Points, in no order, along strands that fork and pass close to each other.
Points whose rows are less than 63.3 apart are linked; no others are. Some points are linked to none.
<560>: [  4 -38   0   6   1  44 -14 -39 -44 -15 -35  -7  46 -22   0 -43  16   2
   8  -6  11  11]
<867>: [ -1  16 -11 -28  -3 -23  -1   5  24 -16 -12  43  48 -21   3  -2  19  18
  17   4 -11  56]
<1202>: [ 13 -20  15  13 -10   9  12 -17   2  31   2  -4 -32   7 -32  43  -3   2
   0  -1 -35  -1]
<1180>: [-15   2  11  48   3  39  25  -1 -12  -1  49 -36 -23 -10 -36 -34  -6 -21
  19 -29  21 -38]
<1061>: [ 35 -13  18  10 -11  41  -8 -18  12  28 -43   1  10   2  16   2   9  -4
 -10  10 -54 -16]
<1078>: [-39  15  22  37   7  11  31  34  16   0  53 -43 -10 -35 -27 -15  -4  -1
   3 -20 -13  -8]
<1387>: [ -8 -13 -13  44  33 -14 -19   2 -19 -39 -27 -52  35   3   7 -34 -24 -11
   5 -22   5 -44]
<807>: [ 20   9 -22 -19   3 -21 -10   9   8  11  23   8 -61  20  24  30  -7 -18
  -5  14   9  -9]
<1168>: [  3  36 -12 -24  14 -47  -6  14   6  -4  11  16 -29   4  29  -5   2 -18
  -9  27  22   2]
<1110>: [ 14  14 -17  18 -26  15  -1  20  38  25  35   8 -41  16   9  50  24  -2
 -36  16 -18  12]
<1443>: [  5 -17 -25 -19  -6  24   8  32  10  -4  14  -4 -24 -10  26  13   2   5
 -11 -17 -15  -8]
<1874>: [  1 -30 -21 -22   9 -11  21  17 -12 -13  33 -43 -53  -6  12  26 -19  21
  12 -34   0 -16]
<1319>: [  3  -9  -1  39  27 -22  -5  22  13 -18 -31 -50   5  14  42 -10 -22  -1
   0 -19 -25 -41]
<1941>: [-35  21  17  25  15 -37   8  23  29   9 -28 -32   9   7   1  15 -10  15
 -25  -3 -33   4]
<1083>: [  5  43  -9 -18 -25   4 -11  12  15  12  34  46 -17   4 -24  11  10  -8
   0  19  30  25]
<949>: [  0 -27   2  25  -1  -5  12  19  17   8 -20 -60 -11   7  45  12 -10  26
 -12 -36 -35 -34]
<1716>: [ 26 -17 -33 -35 -16   4 -15  25   9  -3  19   5 -45   2  41  14   3  11
  -8   0  -5 -10]
<1851>: [  3 -23  -1 -15  -6  21   5 -16 -21 -14 -27  12  31 -27  -9 -18   3   9
  17 -11 -16   9]
<196>: [ -2 -16  13 -10  -9  14  -1 -35 -30 -23 -34  24  62 -14 -31 -32  19  19
  21  -5  19  31]
<1884>: [ -6  24  -5  -8 -26  31  -7  21   5  -1  33  43   1 -10 -25 -16  10 -11
  -3   6  31  14]
<369>: [ -6   0 -34 -27 -17   6   2  22   8   0  53  17 -37 -11  -5  35   6   7
  -6  -2   4  18]
<15>: [ 17  32   1  -1   8 -24 -22  10  29   8 -16   9 -19  18  45   4   0 -26
 -19  31  -5  -9]
<262>: [-19  22 -27  -2   8  -6  -5  46  13 -25  35  -3  -6 -15  14 -22  -2 -10
 -20  -4  12  -8]
<403>: [-12  -8   0  17  14 -40   4  27  22  -4 -17 -48  -4  13  47   9 -11  19
 -15 -17 -18 -37]
<1856>: [ -4  21  24  27 -26  38   0 -15 -25   4  13   8  -7  31 -54 -23   4 -14
  -9  11  46 -19]
<128>: [ -7  20  37   9  12 -27 -10 -20   9  25 -46   5  10  16  -9   6 -17  -1
   7  22 -14   7]
<507>: [  0 -17  24  -3  -8  11   5 -46 -25 -15 -44  29  28   4 -35 -17  13  25
  41  10  24  36]
<1010>: [ -9  27  21   0  27 -63 -13 -30 -12  -6 -38   7  26  19  10 -21 -19 -24
   0  22  10   1]
<1127>: [-20 -14  10   7  18  -4   0 -22 -32 -15 -43 -31  42  -6 -17 -29 -21  -2
   8 -19  -2  -7]
<258>: [ 13 -26  -9 -44   2 -11   4 -23 -27  -2 -11 -10 -28   5   1  25 -24  24
  27  -3 -10   7]
<138>: [  3   0 -18  22  32 -32 -27 -18 -31 -45 -29 -22  23  15  31 -41   5 -28
   4  11  52 -36]
<1783>: [  6 -13   1  20   4  40 -14   2 -13 -14 -13  -7  29 -15   7 -37   1 -19
  -5 -13  -5 -20]
<1323>: [-28  21   5   7   0  10  16  29   6  -4  11   4  13 -18 -29  -4  -6   6
 -13 -11  -9   3]
<478>: [-21 -10  10  14   8   0 -26 -27 -50 -28 -28 -27  13  35 -13 -38 -10   2
   4   1  72  -4]
<271>: [ 27  44  -6  -9 -24   1  -6 -13  22  33  23  43 -20  24 -23  20   7 -17
  12  30  26  15]
<1538>: [-40  36  -7  15  -3   9   8  41  28 -19  31   0  13 -23 -16   1   8   1
 -27   3   2  20]
<1965>: [-12   1 -16 -53  21 -63  12 -25 -36 -19 -12  -8 -11   9  13  -8 -26  -5
  15  -2  33   0]
<1480>: [ 18   2  14   5  -4  -5  -7 -24   8  37 -23   1 -22  20 -17  31 -10  -2
   2  18 -23   0]
<830>: [ 11  13  -2   5  -1  -9 -15  -2  -5  13  21  -9 -49  23 -10   5 -16 -27
   3   4  32 -28]
<521>: [ 20   1  14  38 -21  33   0  19  40  42   6  -4 -19  15  24  41  25   3
 -38   2 -46 -17]
<1414>: [ -7 -36   9  24   6  37  45  -7 -12  16  74 -42 -37 -29 -34   7  -3  -8
  19 -26 -11 -22]
<1583>: [-20  14  24  16  10 -17  18  -3 -10  16   0 -12 -12  -1 -46  18 -23   8
   6 -10  -9   0]
<1973>: [ 26   0  -1  -4 -27  39  23 -11  -1  26  20  26 -16  -3 -34  23  21  -7
   4   8 -15   7]
<1791>: [-15  46  21  16   5 -21  -7   8  18   8 -18  22  22  -3 -25   1 -12  -7
 -10  12  -1  14]
<765>: [-12   8 -17   0  12 -47   9  25  16  -6  24 -17 -50  10  27  28  -6  -4
 -18   4  15  -7]
<1540>: [ -9  19 -42 -30  22 -52 -19  26   4 -38  16   4  55  -8  39 -21  16 -19
 -17  -3  23   1]
<561>: [-22 -15   1  14  10  25  -7 -23 -47 -20 -15 -32 -14  17 -23 -37 -20  -1
  12 -11  51 -16]
<1833>: [ 19  29  12  -5  14 -30 -24 -14   7  15 -17  15 -22  22  15   3  -8 -26
  -1  33  12 -17]
<1255>: [-12  19  34  23   2   1 -12 -14 -12   9 -33   1  31   5 -35 -24 -11 -12
   1  -1   5  -2]
<216>: [  6 -57 -10   2 -27 -13  30   5   0  25  35  -1 -44  -7  -3  79   8  33
 -17 -11 -19  19]
<297>: [  6  10  -1  -3  -8  -5 -18  18  19  14 -18   8   6   4  16   5  -6  -3
 -19   2 -31  10]
<1221>: [ -9  -7  -7  46  17   1 -12  23 -14 -33  -3 -35  28  -8   2 -46  -9 -20
  14 -22  12 -49]
<127>: [  9  23  38  20   1 -13 -21 -40  -3  19 -50   0  -1  29 -27  -6 -18 -12
   2  28  11  -4]
<1954>: [ -2 -51  21  15   2  40  50  13  16  26  54 -28 -22 -37   5  37  16  15
 -13 -12 -32 -11]
<883>: [-19   5 -21 -34  -5 -13   9  17  -9  -7  26   2 -25 -15  -5  20 -12  13
   4 -14   5  16]
<762>: [ -9   9  29  20  10 -10 -24 -40 -25  -8 -59   1  38  12 -29 -25 -15   1
  11  10  14  15]
<1370>: [-25 -15  11  16  -1  36  38   2 -16  -3  66 -27 -28 -25 -48 -14  -3 -10
  14 -29  16 -23]
<13>: [  3  -9  11 -24  -1 -18   5 -49  -7 -12 -35  30  15   0 -39   3  -2  30
  46   0   6  46]
<1953>: [ -9 -43   7 -17   4  39  29 -28 -44 -17 -22   7  29 -29 -25 -26  11  13
  23 -10   7   8]
<802>: [ 29  15  -7  -5 -23  22  -5  -7   4  32  22  27 -29  16 -24  17  10 -14
   2   7   7  -4]
<103>: [ 21  -1 -22 -25  -5 -21 -30 -14 -14 -31  -6  24  68 -21  18 -22  10   2
   7  -4  11  29]
<1339>: [ 21 -36  -9  34 -18  40  28  21  28  29  58 -31 -41  -4  14  36  24   0
 -22 -13 -34 -22]
<757>: [ 10  15  18 -19  -9  -4 -15 -28 -10  10 -17  32  -3  16 -23   0  -7   0
  25  16  24  15]
<1345>: [ -8  -2   8 -17   3 -12  10  -6 -15   2 -20  -6  -9   3 -26   9 -24   8
   9 -14  -9  -1]
<1433>: [ 13  16   7  13  30 -43 -28 -15 -10 -12 -48  -9  39  15  22 -22 -13 -27
  -7   6   0 -12]
<882>: [-30 -12   6   4   2 -22  30   8  -1  13  25 -15 -27  -8 -30  51 -14  27
  -7  -9 -13  20]
<1859>: [ 19   1   1  -5 -20  39  -5  21  23  15   3  31  19 -13  19  -7  27  -4
 -14   5 -42   4]
<858>: [-14  13  15 -14   4 -51   6   0  21   5 -39  22  30  -4  -7  25   4  30
   6  -3 -28  39]
<892>: [-17  13 -29 -49  12 -65  14  19  14 -17   8   3  12   2  47   7   6  10
 -16  13   5  24]
<1119>: [  2  15  13 -19  -3 -62  11 -12  24  31 -14  16 -29  13  31  60   7  28
  -8  25 -11  28]
<1842>: [  9  24  14   8 -32  36 -10   5  -9   5  42  19 -13  27 -31 -25   2 -24
  -5  -1  55 -23]
<1201>: [ -4   9  27  29 -15  30 -26 -11 -24  -9   0   6  15  32 -31 -37  10  -7
  -4   5  56 -11]
<1560>: [ 35 -21 -23 -20   9   9 -34 -65 -23 -20 -35  17  40   9  39 -22  -1  19
  32  19  15  40]
<476>: [ 15  22  18  -8   3 -31 -10 -30  -1  24 -21  24 -21  26 -13  11 -10 -14
  18  33  16   5]
<356>: [-22  -3   4  27   3  43  35  38  25   2  76 -30 -16 -38 -16  12  16   3
 -16  -6 -28  -9]
<1592>: [ 13  -7  11   3 -25  39   8  24  35  26   2  30   8 -17  22  27  37  24
 -30   5 -51  18]
<383>: [-20  -2  12  20  10 -15 -22 -24 -36 -23 -39 -17  59   4 -23 -29 -13  -6
   4 -10  26   4]
<1875>: [  2  -7  15  29  -8  24  17   3   8  28  19 -13 -23  -3 -26  15   1  -9
  -4 -10 -27 -11]
<655>: [ -4   6 -30   8  10  -5 -19  36  -1 -40  18  -9  11 -13  18 -38  -6 -10
  -5 -15  22 -25]
<361>: [ -5 -10 -29 -28  18 -29 -15   7  -9 -28 -11 -11  52 -10  13 -13 -11   4
  -2 -23 -16   2]
<2015>: [ 17 -30 -30 -38  -9  11  -1  -4 -27  -6   5 -12 -37  -9   7  10 -16  14
  15 -19  -1 -10]
<1945>: [ 21 -12  -4 -46  -4 -16  -5 -24  -7  -3 -17  17 -13   0   3  22  -7  27
  23   5 -14  31]
<97>: [-37 -11   7 -13  10 -28  34 -11 -22  -6 -20 -10  35 -10 -49   6 -21  13
  17 -27 -16  17]
<833>: [-10  21  -8 -13 -21  45   7  28  10   0  35  44  13 -32 -15  -2  28  -3
 -12   1  -5  24]
<52>: [-41  25  10 -11  12 -44  16  -1  -9  -4 -16   3  21  -2 -46   1 -25  12
  15  -8   4  20]
<1514>: [ 30  11  -6  21 -18  22 -10  12  37  41  10  11 -33  25   2  31  17 -17
 -27  19 -30  -8]
<1619>: [ 18 -19  16  14  -4  63  23   5  23  34  12   8   3  -9   4  14  27 -19
 -12   7 -36 -17]
<2058>: [ 16 -24  30   4  -5  46  24  11  17  30  -7  18  21 -27  10  20  35   5
 -14   6 -55  -1]
<871>: [ 32  -5  -6 -15  18  -2 -35 -67 -16  -7 -47  15  12  27  30 -28 -11  10
  32  34  21  34]
<1493>: [ 26 -46 -19 -17   4  39  -1  -3 -21 -20 -31   5  50 -37  38 -20  18   5
   2 -10 -40   3]
<1259>: [-23 -36  25  14   4  13  44  18  17  10  -2 -50  22 -24  31  17  10  27
 -15 -29 -52 -14]
<111>: [ 34 -33 -29 -19  11  27 -37 -38 -34 -31 -33   1  41  -3  36 -39  11   9
  14  -1  12  28]
<207>: [-36  28  17  -7   6 -55  20   7  28  12 -27  16   1  -3 -27  37   2  32
  -6  11 -21  40]
<876>: [-28 -13   5   9  -2  36  42  43  30  -6  40 -22   1 -42   7  21  22  17
 -24 -10 -35   4]
<839>: [  3 -54  15  25  14  42  58  -4   5  30  73 -26 -23 -32 -21  33  10  -9
   6  -5 -18 -15]
<927>: [ 11 -34  -2   5   4  36  -3  16 -11 -13 -16  -4  32 -31  19 -20  12  -9
  -8 -13 -35  -8]
<279>: [ 11 -32   3   6  -1  48  33  18  10  24  32 -10  -7 -22   8  18  10   4
 -15 -11 -36 -11]
<1420>: [ -9 -48   2  15  -9 -18  33  -3 -10  21  40 -24 -42  -5 -24  62 -14  29
  -9 -16 -23  10]
<174>: [-38  26  24  26  14 -22  24  11  -1  14  32 -29 -23   0 -61  23 -21   1
   7 -13   6   0]
<278>: [ 25  -9  20 -18 -12  23   5 -40  16  -2 -24  66  22 -11 -17  -9  28  25
  48   1  -5  38]
<1703>: [ -6 -19 -24 -31  15 -35  12  15  -9 -19  18 -30 -53   8  23   6 -32   6
  14 -15  22 -26]
<192>: [ -5  25  27   4   1 -37  -9   4  25  31 -39  14   0  15  -4  31  -4   9
  -9  26 -30  16]
<1575>: [ 26 -19   3  32   1  37   6 -18   2  15  13 -39 -44  21 -11   9 -11 -22
  15 -14 -10 -45]
<847>: [ 13 -17   2 -17 -11  16 -20 -32 -44 -40 -15  33  56  -2  -5 -32  20  22
  21   2  45  38]
<1766>: [ -9   1  -8 -30  12 -32  -3 -25 -28 -13 -22  -2  -4   4 -16 -11 -30   8
  15  -7  20  -4]
<1450>: [-23  38 -25  -9   3  -5  -4  36  25 -16  32  17 -10 -14   2   3   9  -6
 -26   9  12  25]
<176>: [ 25  -3 -11 -14  24 -24 -29 -27  -5  -6 -35  -2  -5  19  42 -26 -19 -13
  13  25  12  -4]
<1133>: [ -9 -16 -18 -12 -11  12  18  40  17  -2   9 -13   4 -22  34  13   7  22
 -24 -20 -36   3]
<1057>: [ 29  26  15   0 -16  19 -31 -16  13  22 -19  27   8  22   0 -13   2 -20
   5  28  -3  -4]
<475>: [ 33  20   4 -10 -39  41 -23 -18   0   9  13  37   5  26 -18 -31  11 -14
   6  15  42   4]
<494>: [ 37   9  10  15 -20  48 -14 -15  14  30 -21  16   0  17   1  -7   5 -23
  -4  17 -31 -14]
<886>: [ 20  23  32  22  -6   7 -19 -36   6  44 -34  13  -9  31 -30  14  -3 -17
   8  30 -18   3]
<1997>: [-16  25  11   1  23 -59 -11 -23 -25 -18 -20 -10  30  16   2 -27 -22 -32
  -3  11  43 -15]
<1219>: [ 30 -43 -27  -6 -24  25  15  -3 -11  21  49  -1 -54   9 -14  37  -1  -8
  -2  -7 -10 -10]
<1915>: [-44  19   4  -8   0 -10  21  15   3 -11  -3  18  22 -20 -42   4   1  10
   8  -2  -1  29]
<295>: [  6  12 -22 -16 -15  14  -6  32  30   4  33  24 -33   2  15  32  17   6
 -25  16  -9  18]
<717>: [  5  -4   3   5 -17  20  15 -21 -21  31  16   9 -32  17 -59  19 -15 -11
  11  -2   6  -6]
<658>: [-10   5   0 -20   2 -50   3  11  22  16  -2  -9 -25   8  40  44   6  19
 -26  19 -12  13]
<607>: [-16  28  18  17   7 -41   0  18  34  20 -20 -15  -7  12  12  30  -3   7
 -29  24 -20  14]
<18>: [ -7   4  23  32 -10  38   5  29  39  30   0  -5   4  -6  18  14  21   3
 -32  -1 -45  -8]
<1299>: [ -4  -3   3  -5 -10  41  36  15   7  23  39  32  -9 -25 -35  32  22   1
   0  -1 -11  16]
<653>: [-13  -4   2  24  14 -11 -32 -14 -41 -41 -19 -26  28  18   1 -54  -3 -13
  -6   2  61 -28]
<638>: [-33  -1  29  37   6 -16  24  21  26  14 -10 -52  12  -4   1  17  -4  29
 -19 -16 -52  -5]
<1772>: [ 16   8  -4  45  -4  46 -20   6  -1  -8  -4 -21 -18  28   0 -41  -3 -32
  10  -7  36 -54]
<1978>: [-34 -24  24  15  16   0  39  16   7   8 -13 -48  18 -18  -8   7 -16  29
  -5 -32 -49  -7]
<148>: [ 14  21   1  -5   4 -18 -22  12  18  -7 -16  22  40  -5  20 -12   2   2
 -10   8 -19  22]
<1622>: [ 28  18 -18 -10  -3  12 -20  -9  -2   5  -6  -1 -43  24  16  -6 -10 -24
   3  11  22 -26]
<605>: [ 25  -8   7 -18 -16   4   5 -21   5  21 -15  34  -8  -2 -13  21   7  17
  29   8 -24  24]
<1698>: [-22 -38  -1 -36   0   4  52  -1 -28 -11  -3   8  11 -38 -30  24   0  34
  28 -31 -21  21]
<1621>: [ 19 -12 -13 -18 -12  23 -35 -25 -33 -31   2  18  40   0  12 -46   7   9
  12   3  48  21]
<908>: [ -8  25 -13  16  23 -46 -19  20   1 -26  -4   5  12   2  32 -38  -2 -40
 -19  12  35 -26]
<465>: [ -5  11 -14 -19 -15  19   7  27  17 -14  13  42  19 -34   1   4  20  19
  -1   0 -15  39]
<1050>: [-39  13  -2  24   2  28  28  39  25 -13  78 -27 -19 -33 -23  -7   4   2
 -11 -19   3  -2]
<673>: [ 24  30  -2   5 -24  44 -25  26  29  15   8  37   8   2   6 -11  23 -19
 -20  15 -17  -2]
<1982>: [  3 -22 -17  15 -12  31  18  37  23   8  53 -22 -48 -10  24  25   6   2
 -14 -23 -25 -25]
<321>: [ -3   8  19  15  -9  23 -22 -26 -21  -1 -19   8  14  10 -18 -34  -3 -14
   3   7  27  -7]
<925>: [ 17 -28 -29  -2  -3  49 -39 -35 -42 -32 -19  -1  31   3  20 -52  11   6
   3  -7  42  13]
<2002>: [-33 -21  -8 -12 -16  17  42  36  26  -9  25 -24  21 -34  27  23  26  34
 -30 -21 -33   9]
<7>: [  6  18 -10 -28   3 -46   2  -2  12  20  24  16 -53  18  19  45  -1   0
 -15  36  13  14]
<1688>: [-28   7 -27 -25   9 -41   9  36  22 -23   9 -19   9  -1  36  15   2  17
 -25  -1   1   6]
<1165>: [ -7  10   3 -34   3 -35   9  -3   3 -16 -27  29  32 -11 -12   7   0  21
  19   4 -11  33]
<850>: [ 30   6  -9   3  -2   4 -26  15  27  25  -6   2 -27  25  38   3   0 -10
 -13  14 -10 -20]
<941>: [-30   4 -31  -8  -6  -4   3  50  32 -16  17 -14  13 -11  32  11  13  24
 -38  -7 -13   8]
<206>: [-14  18 -31 -46  20 -68  -2   3  -4 -28   7  14  33  -5  36 -16  -1  -9
  -6   5  23  10]
<596>: [-10 -24   1  42   3  45 -18  -9 -42 -22 -12 -34   4  14  -3 -53   0 -13
   9 -12  46 -26]
<1427>: [ -1  -6   7  47   5  34   9  -6  -2   2  19 -40 -33  13 -27 -20  -7 -21
  11 -18   3 -45]
<1407>: [-25  31  32  21  13 -38 -27 -15 -29 -15 -11   0  32  23 -18 -40 -15 -22
  -4   4  59 -14]
<1251>: [  7 -44  -7 -33 -18  11  42   5  -4  13   8   6 -18 -22   9  53  21  42
  -3 -23 -32  19]
<591>: [-16 -39  18  39  14   3  30  21  17   3 -12 -74  15 -13  38   0   0  22
  -7 -39 -53 -41]
<1626>: [ 28 -27 -27 -27 -19  27   9 -13 -27  12  25  12 -39   0 -12  19   2   6
  15 -10  -4  -3]
<535>: [ 12 -40  -3 -33  -3  37  10 -14 -21 -15 -19  18  59 -38  14 -19  26   7
  12  -9 -30  25]
<621>: [  5  23  14   7 -11   6 -23   6  20   8 -23  43  42  -5  -5 -12  13  -5
   1  13 -17  22]
<446>: [ 27  12   1   0   4   1 -52 -41 -19 -11 -33  11  18  25  26 -45   3 -15
   2  29  40   1]
<544>: [ 23  16  17  -2 -21  19 -13 -22  17   0 -11  60  39  -9 -20 -17  19   2
  25  14  -3  35]
<1214>: [  0   0 -45 -28  14 -38 -26  12 -18 -41   6 -14  70  -8  34 -15   7 -14
  -8 -22   9  -4]
<1999>: [  5  -7  12  55  -3  59 -13 -18 -25  -7  -8 -21  -4  28 -16 -48   0 -23
   2   1  38 -41]
<1503>: [ -9   4  24  25  -1  19  11  17  18  20 -10  -7   4 -11 -12  14  -2   7
 -18  -5 -41  -8]
<433>: [ 26  18   1  -4 -32  48 -23  -1  11   6   5  48  21  -1   2 -29  20 -19
  -6  12  17   3]
<106>: [-16  -7 -15  19  -1   3  12  45  25 -12  46 -30 -37  -6  24  11   1   3
  -6 -20  -4 -21]
<41>: [ -4  -1  -9 -32  -8   4  16  17   8 -22   2  48  55 -43  -3 -12  31  24
  14 -14 -19  46]
<1788>: [-13 -18  -9 -24  12 -39   4   5  -5 -10 -34 -22  55   2  20   1 -11  13
  -4 -18 -33   1]
<68>: [-12  29  18  -3 -12   4 -17   6 -16  -4  21  20 -12  17 -32 -25  -7 -17
   0   5  62 -11]
<1681>: [ 12  23  12  19  14 -25 -43 -32 -13  -6 -43  -6  24  20   9 -44 -13 -22
  -1  22  31 -10]
<268>: [  4  47   5 -14 -10 -15 -21  -3  20  -2   9  59  12   5   4 -20   6 -13
   3  33  28  26]
<874>: [ 38  32  -4 -22 -24  11 -20 -24   5  16  14  51 -15  23  -3  -7   6  -8
  19  26  38   8]
<651>: [ 41   4 -24 -19   5  -5 -39 -10   6   4 -11   4 -34  18  43  -5  -1 -11
   2  15   3 -21]
<1011>: [ 19 -12 -18   9   6  19  -2   7  -4  -5  12 -31 -47  17   7   5 -15 -12
  11 -11   0 -40]
<720>: [ -2  15 -14  18   2  12  -7  18   4  -3  26 -18 -43  13  -8 -12 -15 -21
  10  -5  23 -44]
<1919>: [-27  37  29  24  19 -39 -13   0   5   9 -27  -7  12  13 -22  -1 -21 -16
  -2  13   1  -9]
<967>: [ -2 -24   1 -26   4 -10   4 -49 -35 -13 -49   7  10  -6 -19  -2 -12  28
  47  -4   1  27]
<1757>: [-25  43   3  -2  -6 -22 -16  16  21  -3   6  36  25  -9 -14  -2   7  -4
  -9  21  19  28]
<1363>: [ 32   3   2 -23  -3 -44  -3 -12  14  33  -2  25 -42  27  22  52  -1   5
  -3  32  -5  12]
<703>: [ -1 -10  -4 -32  31 -55  -3 -43 -29 -15 -37 -15 -18  20  33 -20 -26 -12
  14  10  32  -2]
<1733>: [ -3 -14  -5  12  27 -29  -6  -7  -8  -6 -49 -53   3  13  19  -9 -25   9
   1 -12 -26 -33]
<312>: [ -8  15  22   0  -6 -27  11 -15   0  21  -2  22 -24   6 -56  43   0   5
  16   4  -2  25]
<1335>: [ 30  28   6 -11  -7 -13 -25 -12  21  16 -10  41   6  14  14 -11   0 -10
   7  34   4  20]
<901>: [ 22  -1  -3 -31  19 -35 -12 -42 -16   1 -33   3 -39  29  44 -10 -17 -19
  17  30  25 -12]
<27>: [-16 -17   1  15  33 -33  -6  -9 -20 -24 -37 -51  42   8   1 -18 -28  -3
   2 -23 -19 -23]
<407>: [ 38  -7 -17  -4   8  14 -44 -27  -6 -12 -31   6   3  11  38 -33  -1 -16
   8  19  12  -1]
<1501>: [ -2  -1 -22 -49  10 -32   4  11 -12 -12   8 -12 -23   5  16   7 -21  10
   6  -8  15  -3]
<1674>: [-17 -52  -7 -32   8  32  38 -22 -44 -22 -10  -2   6 -29 -22   3  -4  24
  34 -28  -6   9]
<1750>: [  6   2  -2  37   2  38 -24  19   2 -12  -3  -8   3   4  10 -44   2 -29
  -5 -17   4 -39]
<1837>: [-13  45  23  15   2 -23 -26   3 -13  -8   9   6   1  20 -13 -30 -13 -28
  -5  13  67 -21]
<758>: [-38  10  11  40  13  -2  25  21  13  10  54 -36 -32 -17 -47  12 -19   0
   1 -20 -10  -5]
<739>: [ -9   8  13  13  -4  34  21  12  -3  23  39  17 -21 -15 -37   6   2  -6
  -3  -7  -3  -3]
<1115>: [-11   3 -17 -14  -5 -43   6  18  24   3  20 -20 -50   7  57  49   8  19
 -36  14  11   7]
<1864>: [ 26  -7 -34 -10 -16  12  -4  27  17  11  35  -4 -56  15  26  29   6 -11
 -14   6   4 -21]
<1752>: [ 18   2   4 -13  -2   2 -26 -43 -13   4 -40  12   9  18   0 -17 -11   5
  23  22  17  13]
<1975>: [ 10 -42 -23   6 -21  25  30   6  -3  22  56  -2 -42 -13  -8  55  11  14
 -14  -8 -18   7]
<1534>: [  7  14  -2  10  26 -51 -24  -9 -18 -29 -16   4  15  16  36 -46   1 -42
  -6  15  55 -34]
<147>: [ 25 -21  13 -17 -12  27  25 -40   9  18 -27  56  -1  -3 -24  14  29   8
  39   2 -22  28]
<414>: [-37  14  19   9   5 -38  33  10  15  13  -1   0 -19  -5 -33  56  -2  25
 -14   2 -11  38]
<47>: [-49 -23  -7 -31   7 -12  47   7 -17 -19   0 -14  26 -28 -33  10 -13  25
  17 -32 -20  20]
<1336>: [-15 -14  12 -17   2 -46   7  -6   4   3 -56 -22  53   3  20  21  -1  31
  -5 -10 -54  18]
<1720>: [ -5  40 -15  -4  11 -26 -18  27   7 -14  11  21  -1  -2  24 -23   8 -35
 -19  18  35  -1]
<223>: [  1   2 -25  36  11   3 -33  31  -9 -42   6  -8  44 -15  19 -38   0 -24
  -2 -23  23 -34]
<872>: [-16  15 -23  22  17 -22   1  43  26 -15  39 -28 -55   9  22  13  -5  -7
 -11   1  12 -26]
<219>: [ -8 -12  12  39   4  -1  19  14  15  14  40 -55 -44   5 -12  16 -12  -1
   4 -17 -21 -26]
<1293>: [ 14 -21  -8 -26 -19  63  22  16  -7  -1  36  29   5 -33   1  -9  19  -7
   2 -13   1  -1]

A fork is a point with three links. Follow the links from the first point to the second and name the forks in between, in order.
<476>, <1299> -> <271>
<1851>, <127> -> <27> <128>
<872>, <1433> -> <1133>
<1978>, <1221> -> <27>

A fork is a point with three links, a tip a point with one. Leave the first point through the second and follow the links. Name the first fork or tip that comes.
<1783>, <1750> -> <1168>
<47>, <97> -> <27>
<7>, <1363> -> <1339>
<207>, <414> -> <297>
<297>, <148> -> <271>
<1856>, <1842> -> <1133>
<1619>, <279> -> <967>
<1319>, <403> -> <128>
